Each row is a point on a landscape with many valleys, with its height.
From any point a ball takes the steepest step (drop divided by distance) to one of its 2 nearest points. It stops when none of these is lower. Distance is the straight distance between rows; heights are no part of it.
(442) h=665: [  3 -14 -11  24   2   5   8  13   8  -5  -8  -2  18  39  23  -3 -17 -24
  -6 -16   0 -17]
(88) h=456: [-12  -6  -5 -19   1  -9 -10   7  -1  21  14  17 -20 -45   0  20   7  44
  -1  17 -20  -6]
(416) h=689: [-29 -25  -5  26 -23  46  29  11  19   2  -7  -6  20  11   7  17  -3  26
   7  11  -5  13]
(929) h=567: [-23  13   8 -10 -39  -3  -3  -8  -4  22  -8 -12 -20  -9  -2  10 -15  12
 -14  18  19 -13]
(372) h=279: [-18  -7  12  37   0 -17  17  24   8  10   6  -4   8   4  38  28  -4   6
 -10  20   8  13]
(770) h=589: [ 16  20  31  -7   4  -5  -9 -10 -22  -6  12  -2  -7 -17 -13 -30  43   1
  15   7  -9  22]
(357) h=602: [ -1   5  26  -3  -5  29  -7  -5  -2   2  -3  14 -10   0  29 -17  11   5
  17   8 -34   9]
(742) h=708: [  9   7  24   7 -24  25   1  -8  -7  -8  19  14   4 -11 -19 -40  40   7
  18  -6 -32   1]
(463) h=686: [ -5   0  26  23 -22  18  15  -6  -5   5  28   9   5 -21 -18 -11  40  11
   6   4 -14   9]
(808) h=664: [-12  -8   8  27 -26  25  23 -11  -1   5  11  -6  12 -13 -20  -6  18  -9
   8   7   9   9]
(324) h=347: [-10  11  15  27   6 -48  10  10  -4  14   4  -6   0   4  30  17  -8 -12
 -24  10  19  -1]
(216) h=582: [ 20 -10   2  14  12  13  11 -11  -6 -20  -3 -15  25   3 -13 -11  16 -40
  21   1  20  21]
(485) h=400: [-17  14   0  15   7 -26  12  19   8  -5 -18 -27  18  34  45   9  -2 -11
 -21   1  18  16]
(107) h=642: [ -6 -31 -23   3 -36  39  16  -6   5   4   3 -12  14   1 -36  14  -4   5
  -1  -2  23 -17]
(716) h=615: [  1 -17 -34 -19 -36  10   0 -14  -6   4   1 -17  -3  -4 -41  15  -7  -1
  -5   3  37 -28]
(409) h=322: [-29  10  -5  21 -17 -25  18   8   8  -1 -14 -38  17  25  16  18  -2  -4
 -15  13  43  14]
(691) h=397: [ -4  -3 -14 -45  -6 -29  -9  -5  -7  -4  10  -8 -12 -54 -39 -19  14  33
   8 -10 -24   6]
(378) h=393: [  2   7   9 -14  24 -21 -11   1  -7  10  -8  -6 -19   6  17   8 -14   9
  -7   7  12   2]
(287) h=551: [ 15 -12 -16  14  34 -42  -5  21  -2  12  12  15  -7   1  16  26 -12  -6
 -17  -3   5 -25]
(128) h=403: [  4 -15  -5  19   2   8  -1   5   1  14  18  26  -1 -22  -7  12   3   0
   2  -2 -15 -15]
(45) h=569: [ 22   0   1   0  26   6  -6  -8  -2 -21 -22  -4   7  34  25 -21 -10 -38
  14 -10  -6   4]
(465) h=594: [-24  30  19 -22 -29   0 -14 -14  -5   8 -23   0 -23   5  17 -16 -16   6
  -6  13  -2  -4]
(898) h=560: [ -2   5 -15 -66   5  24 -28 -15   8 -10 -31   1 -17  10   7 -13 -24  32
   7  -3 -31   4]
(253) h=507: [-15  12  16   0 -37   1  -3   0   5  23  27  21 -11 -39 -20   0  20  23
  -8   9 -22 -14]
(857) h=506: [ -3  -2 -20 -71  10  14 -22  -6   7  -3 -14  -5 -18 -24  -7 -15  -8  49
  13  -3 -36  13]
(424) h=775: [ 13 -31 -17  16  23 -13  12  12   2  -6  10 -19  16  12   9  35   3 -16
  -9   3  29   1]
(644) h=774: [  9  -7  -5  22  -7  12  12   2   8   8  30  48  12 -30 -48  -2   9 -13
   4 -25 -29 -26]
(106) h=624: [-12  -8   4  45  -9  22  19  11  21  -7  -7  16  24  31  24  -6 -15 -17
   4  -7 -22   0]
(721) h=547: [-26  11  -2   4 -46 -13  -3   4  13  27  10  11 -12 -15  -4  22 -23  10
 -24  10   5 -32]
(877) h=284: [ 14   0 -25 -51  22   9 -16 -19 -13 -16 -22 -24 -14  19 -28  -5 -13   5
  10  -7  29   5]
(319) h=706: [-16  -8  28  41 -16  28  18   7   4   6  17  22   7  -4   8 -10  17  -2
   8  -1 -29  14]
(959) h=277: [ 19  21 -18 -45  43 -21 -19 -10   2 -14 -21 -20 -18  39   2 -15 -32   4
 -16 -24  18   7]
(397) h=432: [ -1  -2 -19 -10  -7  -6 -15   4  -2   7  13  20  -5 -34 -26  -5   3   7
   9  -6 -21 -16]
(880) h=631: [ -6  31  31  -5  -4  -7 -14 -19  -5  -2 -24   4 -18  17  32 -29 -10 -12
   0   6 -14   8]
(783) h=522: [ 26 -10 -15  21  15 -11   2  -6  -8 -13  -3  -3  19  16 -17 -12  -3 -56
  11 -15  24  -7]
(654) h=559: [ -5  19  28   6  -9 -19   0 -16 -19  11  15  -3 -12 -27  -5  -9  25  -5
   0  14   9  13]
(116) h=707: [  2   8  12 -22  28   8   0   7   8 -18 -34 -24   1  51  59   7 -16   9
 -16   4   3  20]
(799) h=482: [ -7  -3   4 -21 -26   3 -12   7  -2  11  27   8  -9 -48 -20   2  31  58
   0  13 -31  -8]
(161) h=445: [  2   3 -11 -29  14 -13 -23  -3  -2   4 -19   8 -16   1   4  -7 -22   5
   4  -7  -7  -8]
(789) h=593: [ -1 -13 -30  -4 -19 -20  -5 -12  -2  13  13  -1  -8 -20 -36  22  -9   1
 -11   0  25 -27]
(148) h=658: [ 22   2   2 -52  51  18 -15  -4   6 -12 -26 -14 -12  30  25   9 -17  29
   1   4  11  27]
(501) h=613: [  5  15  -2 -56  34   9 -26 -15   4  -9 -29  -9 -24  23  11 -17 -29  30
   2   0  -5  17]
(800) h=796: [ 22 -39 -36  14  15   4   4   6  -1  -1  12  -7  12  14 -21  26  -5 -22
   0 -11  22 -23]
(168) h=220: [-18  -8 -12  33 -20   1  18   5   9  -8  -7 -27  24  27  -3   9  -5 -17
   1   6  29   9]
(373) h=307: [  2 -15 -16  -6 -32   9   5 -12  -3   9  29   3   5 -46 -51  11  21  29
  -3   5   1 -26]
(961) h=467: [  8  13  -5  15  28 -30  10  19  -3  -4 -10 -14  12  35  41   2  -6 -29
 -26 -17   8  -2]
(677) h=388: [  1  -6  17  18  26 -29   1  12  -5  17  18  17 -16 -20  32  27  -1  15
  -8  19  -3   4]
(794) h=697: [ 30  -9   7 -33  47   8   0   8   5 -17 -16 -19   0  20  16  25  -2   5
   1   6  27  32]
(517) h=557: [  8  -2  29 -18  -6  42  -6  -2 -10 -10   1  -2  -7  -8  17 -21  38  39
  17  12 -37  19]
(475) h=654: [  3   6   1  -1  11  11  -2  -3   7 -20 -32 -17  12  52  53 -13 -14 -13
  -7  -3 -13   7]
(379) h=490: [ -5  23  15  24 -11 -23  -9  -9 -12  10   7  20  -9  -9  -5 -22  -6 -34
   3  -4  -2  -8]
(826) h=319: [  8  12  -9 -27 -27   9  -6 -23 -21  -9  -3 -14  -5 -25 -46 -28  16   5
   7   3  12  -1]
(468) h=505: [ 15  -2   8 -38  19  21 -16  -6 -13 -13 -10  -4  -8 -15  -1 -20  19  30
  21   4 -21  16]
(180) h=192: [-31 -15   0  57 -10  -7  34  19  19   9  12   6  18   9   5  31  -6   5
 -12   6   7  -2]
(779) h=357: [ -2 -28  -4  11 -19  28  19   1   1  14  23  12   4 -29 -21  22  16  25
  -4  10  -4 -15]
(470) h=527: [-21  22   7   6 -30 -11 -16  12  16  30  20  33 -11 -30  -6  12 -11   5
  -8   2 -24 -25]
(140) h=529: [-19  13  28  37 -19 -17  12  -6  -5  15  11   2  -3 -12   6  -7   4 -18
  -5   9   7   9]
(70) h=727: [ 29 -18  14  -9  46   0   7  12   0 -15   4  -4   6 -10  22  29  18  -4
  10  17  17  35]
(672) h=344: [  6  14  16  -3  41 -51  -7   9  -4  11   7   7 -19 -10  23  28  -9  12
 -16  11  16   8]
(94) h=566: [-23   9   4  18 -43  11  11  19  27  21   7  22   1   3   3  24 -28  -2
 -22  -7 -11 -37]
(711) h=573: [ -1 -10 -19  10  -1 -35  -6   7  -1  17  13   6  -6  -4  -5  26 -15  -8
 -22  -5  16 -32]
(449) h=381: [ 27 -18 -32 -43  45   3 -17  -6 -10 -15 -14 -10  -1   6 -27  -6  -8  -1
  20 -13   9   7]
(437) h=632: [ -5  -3  12  39  -8  26  25  -7   4 -17   3  -9  30   1 -10 -13  24 -23
  26   6   7  33]
(360) h=788: [  9 -21  -6  39  -6  16  20   0   5   2  19  32  17  -8 -40  -3  -2 -38
   7 -28  -7 -21]
(912) h=333: [  0  26  15   6 -32   4   2 -28 -20 -10  -7  -7  -3  -1 -17 -41  10 -43
  12  -3  12   9]
(363) h=644: [  3  20  31  -9  26  -2 -17  -2  -6   2 -15  13 -20  -1  34 -12  -1   5
  10  10 -22  18]
(631) h=668: [-17 -39 -20  12 -29  55  23   8  21   1  -6  -5  18  23 -11  18 -10  11
   4  -6   3 -14]
(244) h=518: [ 21   6 -15  20  40 -49  -5  20  -8   3   2   6   2  18  24   6 -10 -33
 -21 -22   5 -21]
(636) h=757: [ 11   5   3  17  -5  16 -11   4   8   2  18  42   4 -19 -21 -27   7 -20
  19 -24 -45 -16]
(708) h=376: [ 17  23 -13 -23  27 -25 -11  -6 -10 -16 -27 -24  -6  43   6 -17 -22 -29
 -15 -22  24  -4]
(300) h=427: [  6  25  19  16  -2 -19   0 -14 -11  -7  -9  -8   4  12   4 -23  -2 -45
   6  -1  18   8]
(254) h=734: [ -2  22   9 -10 -20  13 -22  -5   0  -3  10  26  -9 -19 -11 -34  13  -3
  19 -12 -43  -7]
(836) h=387: [ -9  15 -16 -37 -26   6 -17  -8  -2   1  -3   4 -12 -27 -29 -20  -4  12
  10  -3 -16  -8]
(563) h=474: [ 35  -9 -13 -19  52  -3 -17  -2  -6 -19 -17  -2   2  21   6  -5  -9 -19
  11 -15   4   5]
(111) h=450: [  4   6  -1 -54  -3   6 -14  -7  -9 -14  -6 -12 -12 -31 -28 -32  18  44
  16  -4 -25  16]
(577) h=429: [ -4 -11   9  11  15  -9  -8  14  -1  23  27  35 -21 -40  19  24  12  36
   1  14 -29  -5]
(580) h=590: [-18  -6   6  31 -26  31  19  15  29   7   3  32  14  19  10   9 -22 -11
 -10 -15 -32 -25]
(490) h=750: [  9 -24   1  11  22   3  13  18  10 -19  -3 -15  20   7  26  32  13  -7
   6  15  28  34]
(451) h=743: [  2  -8  17 -12  20  22   0   4   4  -8 -26  -6  -2  27  56   8  -9  17
   4  20 -14  21]
(569) h=233: [-12  25  15  -3 -48   9  -2 -21 -18  -4   7  -6 -12 -18 -27 -36  20  -7
   5   4   7  -1]
(223) h=155: [ 11  10 -17 -46  37  -9 -13  -4  -3  -6 -18 -30 -16  30  -9  13 -24  16
 -14  -5  42  11]
(269) h=457: [ 18  10 -21   2  13 -29 -15  -3 -11  -9 -14  -1   3  29  -5 -20 -18 -46
  -3 -24  14 -26]
(292) h=355: [  2  -4 -17 -21 -20 -24  -5 -15  -9  -5  30  -4  -2 -57 -52 -10  30  31
   5  -1  -7 -10]
(302) h=806: [  7 -30 -24  30  -7  15  19  -3   3  -3  10   1  22  12 -38   9  -8 -33
   4 -16  18 -22]
(169) h=398: [ -2  23  -1   1  12 -49   8  10  -6   9  -4 -29  -1  23  23  19  -9 -10
 -43  -5  38  -6]
(544) h=712: [-13 -17  15  37  -5  33  22  11  10  -5   5   2  15   3  21   9  12  11
  18  18 -13  28]
(64) h=57: [-33   3 -11  58  -9  -2  26  21  19  -8  -7  -9  39  25  12  18   2  -1
  -1  11  17  19]

For each start below, name the point where the ball stops.
(254): (223)
(116): (223)
(319): (223)
(789): (64)
(470): (672)
(770): (569)
(451): (223)

Call two points neighbours if one is among the 2 nearest of the other. Go from one point of each pair to the other, from neighbour to neighbour, staying as low as possible. Name the highest point that can't be avoided.
(373) and (64): (442)
(223) and (721): (742)
(569) and (721): (501)
(373) and (569): (397)
